The views of a scene show one set of named points, each view turned or mirrored, and shifted as a whole, with a little noise and some points left out.
In the rows, 128 means zero.

Scene 1
View 1
j145: [105 142 160 147 116 122 160  87 125 107 148 153 158 144 106 127  95 146
 115 145 138 135 129 158 131]
j693: [102 154 164 129 112 130 145  82 143 120 165 115 155 128  91 111 106 126
  88 154 125 125 120 132 141]
j483: [ 99 137 159 133 116  57 187  96  86  96 145 152 166 134 121 119  69 163
 142 160 146 137 125 155 121]
j128: [180 119  93 163 155 124 101 127 140  92 142 112 150 117  76  89 127 119
 147 156 118 111  84 123 123]
j962: [ 96 146 159 113 109  79 145  82 137 130 161 125 158  81 111 119  93 147
  99 154 169 135 122 160 126]
j442: [104 157 139  98 124  73 151 107 126  91 170 105 164  96 114 104  91 159
 113 159 113 119 116 161 131]
j620: [100 139 186 126 101 144 139  67 163 144 172 123 157 117 103 128 121 129
  81 125 153 132 127 150 141]
j912: [144 115 149 123 121 101 118  95 154 137 172  97 157  85  96 103 127 124
 117 135 155 120  96 127 131]
j544: [ 73 169 175 134 110  54 221 103  56  98 140 149 178 147 124 121  39 167
 118 182 129 136 137 154 132]
j24: [108 134 160 118 116 118 138  78 154 101 169 123 147 133  99 110 119 132
 114 140 123 127 119 138 131]
j207: [107 168 191 137 105 129 179 104 111 156 167  97 191 117 110 123  81 140
  64 146 133 116 122 146 156]
j25: [109 158 127 129 131  67 153 107 105  94 142 122 155 107  93  93  78 141
 117 193 130 127 113 129 126]
j101: [109 179 157 118 123 116 169 119 112 102 170  81 177 130  99  98  84 141
  82 170  77 102 112 131 154]
j960: [171 134 110 167 140 180  79 127 187 148 147 123 177  57 101 135 137 148
  87 104 166 117 111 215 133]
j234: [ 79 170 207 134  99 101 217  99  77 133 161 122 192 147 127 130  57 159
  86 152 124 124 135 152 152]
j110: [107 144 137 164 126 120 148  82 124  96 127 164 139 153  81 114  96 125
 119 174 141 139 125 131 125]
j636: [130  91 197 149 104  95 185  91  97 133 162 149 179 151 135 139 100 157
 158 100 164 134 116 157 128]
j993: [162  81 168 158 124 104 170 107  97 101 161 131 169 179 115 114 117 140
 187 109 120 118  95 121 129]
View 2
j145: [134 142 124 171  96 117 133  93 108 134 130 102 124 121  84 108 120 126
 121 159 159 108 127 144 113]
j636: [148 121 129 173  97 110 108 117  69 177 119 147 165 141  64  94 122 115
  86 134 146 127 110 121  78]
j25: [155 141  97 148 131 133 157  56 104 106 148  89 132  86  57 133  95 116
 163 180 135 116 118 126  89]
j442: [145 136 105 133 137 129 150  77 129 121 171  76 152 112  61 121 104 129
 147 149 148 112 134 115  78]
j101: [155 121 121 160 133 143 130  85 140 137 157  82 119  95  75  95  61 117
 202 151 157  86 157 124  95]
j128: [175 156  79 125 175 159 121  66  83 103 154  95 123 113  72  91  74 134
 115 165  85 142 165 191 137]
j693: [123 137 123 173 129 133 135  86 136 120 140 106 102 113  94 108 110 129
 151 136 136  94 148 139 108]
j962: [119 130 117 150 128 131 161  92 121 125 161 114 137 105  77 148 146 132
 127 137 137 109 122 102  91]
j544: [157 123 127 178  61 103 152  81  92 149 124  95 154  85  48 127  97  94
 175 197 200 102  83  93  67]
j483: [154 135 115 161  91 108 144  78  85 138 131 102 162 109  50 122 112 109
 129 177 165 121  94 111  70]
j207: [131 101 139 177 113 149 132 119 122 162 147 129 114  90  91 117 104 120
 178 134 156  81 148 102 118]
j912: [133 132 104 144 176 153 133  87 112 124 161 132 129 117  79 119 120 137
 120 115  87 122 154 131  97]
j24: [126 147 116 164 134 123 130  81 135 117 141 101 118 135  87 100 114 133
 125 129 130 107 144 146  89]
j620: [100 131 135 179 125 133 133 110 141 135 141 126 102 128 107 115 143 139
 121 108 134  93 152 130 114]
j993: [176 138 110 170 126 116  86  89  63 161 111 133 154 149  57  56  72 111
  95 144 118 137 130 164  77]
j960: [128 130 106 101 155 177 136 143 108 142 200 103 127 121 111 128 147 173
  73 124 117 128 196 159 206]
View 3
j993: [152 134 149 191 156  74 146 143 110 146 161  98 130 119 144 106 113 114
  79 100 188 125 107 154  68]
j25: [164 127 127 184 114 118  83 164 128 125 107 165 164  88 104  91  95 165
 158 131 138 100 125 171  93]
j234: [168 172 137 204 147 154  55 109 136 141 106 109 113 147 118  76 108 184
 140 155 183 127  66 192 124]
j960: [219 132 111  92 144 123 134 114  51 159  89 103 134  67 154 139 195 137
 168 183 169  92 200  94 109]
j128: [161 112 141 151 138  86 171 164 102 128 107 141 188  58 133 130 118 120
 129 129 152  89 178 135  79]
j636: [180 144 127 179 145  89  81 127  87 151 160  90  91 144 137  97 135 140
  94 116 185 137  95 157  82]
j620: [161 133 149 131 133 145  87  85 100 127 118 121  89 133 151 147 133 176
 159 144 161 113 137 134 113]
j693: [147 133 153 154 132 143 108 107 123 119 107 135 126 112 137 135 111 168
 158 139 156 104 131 147 108]
j442: [178 130 127 174 111 142  89 139 133 145 127 153 136  78 113  92 121 153
 175 127 147  98 108 135  91]
j145: [157 131 144 161 148 113  85 133 116 157 127 132 122 129 141  99 124 180
 144 141 177 110 131 158 106]
j110: [137 115 152 156 147  90  93 157 117 145 116 155 146 128 140 108 102 190
 140 138 167 104 161 172 104]
j912: [177 125 130 145 109 123 115 117  87 102 119 127 123  86 128 151 125 127
 145 122 133 109 141 126  83]
j101: [154 153 149 192 137 171 122 115 160 126  86 135 159  87 119 102  98 156
 167 151 162  97  93 159 115]
j483: [175 137 123 195 127 100  56 161 120 155 142 141 128 121 112  66 111 168
 135 122 165 117  98 175  88]
j962: [186 131 117 154 106 133  52 125  97 126 122 143 107 108 118 112 130 170
 170 134 139 111 124 143  99]
View 4
j25: [151 173 137  91  84 113 150 165 171 109 111 114 121  93 148 158 146  83
 151 141 128 111  85 107 132]
j207: [ 97 153 168  75 117 137 109 174 146  45 108 143 133 101 156 112 109 105
 166 176 143 149 116 126  97]
j24: [147 156 136 122 128 105 115 139 135  81 133 136 105 120 159 112 131 114
 160 119 146 142  73 102 110]
j128: [154 129 105 131 138 147 166 108 107 143 145  95  97 119 149 148 149  40
 133 111 130 121  94 123 117]
j693: [126 166 149 104 120 113 109 147 128  76 110 129 115 118 160 115 135 105
 163 136 145 149  85 107 104]
j145: [138 161 139 122 107 131 130 125 156  74  99 154 102  98 161 116 114 123
 156 131 155 133  99 108 127]
j636: [133 121 128 120 114 151 167 135 183  31 158 191  93  92 155  93  77 123
 171 122 148 110 108 105 134]
j101: [151 160 164  73 105 108 123 170 145  69 116  92 146 111 155 130 139  96
 128 164 154 141 108 140  80]
j234: [124 166 175  68  79 128 135 170 192  14  95 155 137  87 158 110 100 136
 156 172 160 132 122 122 106]
j544: [154 183 160  73  44 120 167 167 228  43  83 151 133  66 155 138 110 134
 148 161 155 103 113 113 138]
j620: [103 155 147 119 145 119  84 149 120  65 121 163 101 118 162  97 114 122
 184 135 142 160  78 101 110]
j960: [102 119 116 169 202 169  66 126  84 160 131 165  85  84 161 132  93  66
 152 163 128 157 112 154 132]
j912: [116 131 124 114 150 122 121 166 121 103 169 138 103 118 146 127 128  69
 176 128 114 133  70 103 119]
j110: [135 177 131 120  90 133 148 105 144  95  78 134  99 110 161 128 144 102
 161 114 147 130  90  93 133]
View 5
j24: [175 130 113 114 164 142 117 135 103 145 148 129 105 186 134 138  94 166
 140 137 116 114 124 121 106]
j110: [202 125 105  99 169 153 156 157  78 180 146 124 127 175 171 160  98 164
 155  98 107 129 100 127  90]
j960: [123 124  90 135 106 177  72 104 171 209 187  74 169 157 196 124  84 157
 101 119 149  71 103  87 134]
j993: [147  65 110  84 162 135 144 128  55 134 110 142 168 143 164 121  99 143
 179 168  76 124 151 117 119]
j962: [196 133  90 152 148 140 106 117 124 167 138 136 108 151 125 107 109 188
 133  96 118 111 119 135  76]
j207: [182 120  83 132 116 157 109 145 144 121 153 113 108 141 119 145 150 159
 111 101  68 149 133 133  99]
j620: [182 132  82 119 134 165 106 132 137 133 176 135 117 201 129 135 111 174
 113 130 112 103 132 133  96]
j442: [177 130 128 152 161 120 101 122 106 166 113 116  81 131 128 123  96 168
 143 110 109 125 115 117  99]
j912: [153 127  89 127 168 127 104 122 125 159 158 119 146 158 121  93 119 173
 148 133 139 110 121 105 128]
j25: [194 133 117 137 179 118 133 144  88 180 116 114 100 122 134 128 116 168
 160  82 108 149  96 119  96]
j234: [209 101  95 134 114 157 127 144 107 113 115 135  85 129 124 155 139 159
 122  93  33 159 144 156  66]
j544: [228  98 111 143 139 141 145 143  71 149  81 143  79 104 140 150 120 167
 149  69  41 162 128 159  46]
j483: [206  97 108 134 152 137 136 127  70 166  94 147 108 120 152 124  99 171
 161  94  75 132 128 146  61]
j128: [132 120 123  98 188 123 128 143  88 198 147  82 162 139 171 129  99 143
 170 129 142 126  92  76 157]
j693: [184 137 101 116 154 147 120 149 118 142 158 117 102 179 128 149 117 163
 129 118 105 131 117 123 107]
j145: [193 113 104 115 141 160 132 137  95 159 137 131 116 166 163 151  96 162
 136 111  88 119 122 135  84]

In a view up to two points have been moved. Name them for each view, in the order of its rows, or write -.
view 1 | j442
view 2 | -
view 3 | j693
view 4 | -
view 5 | -
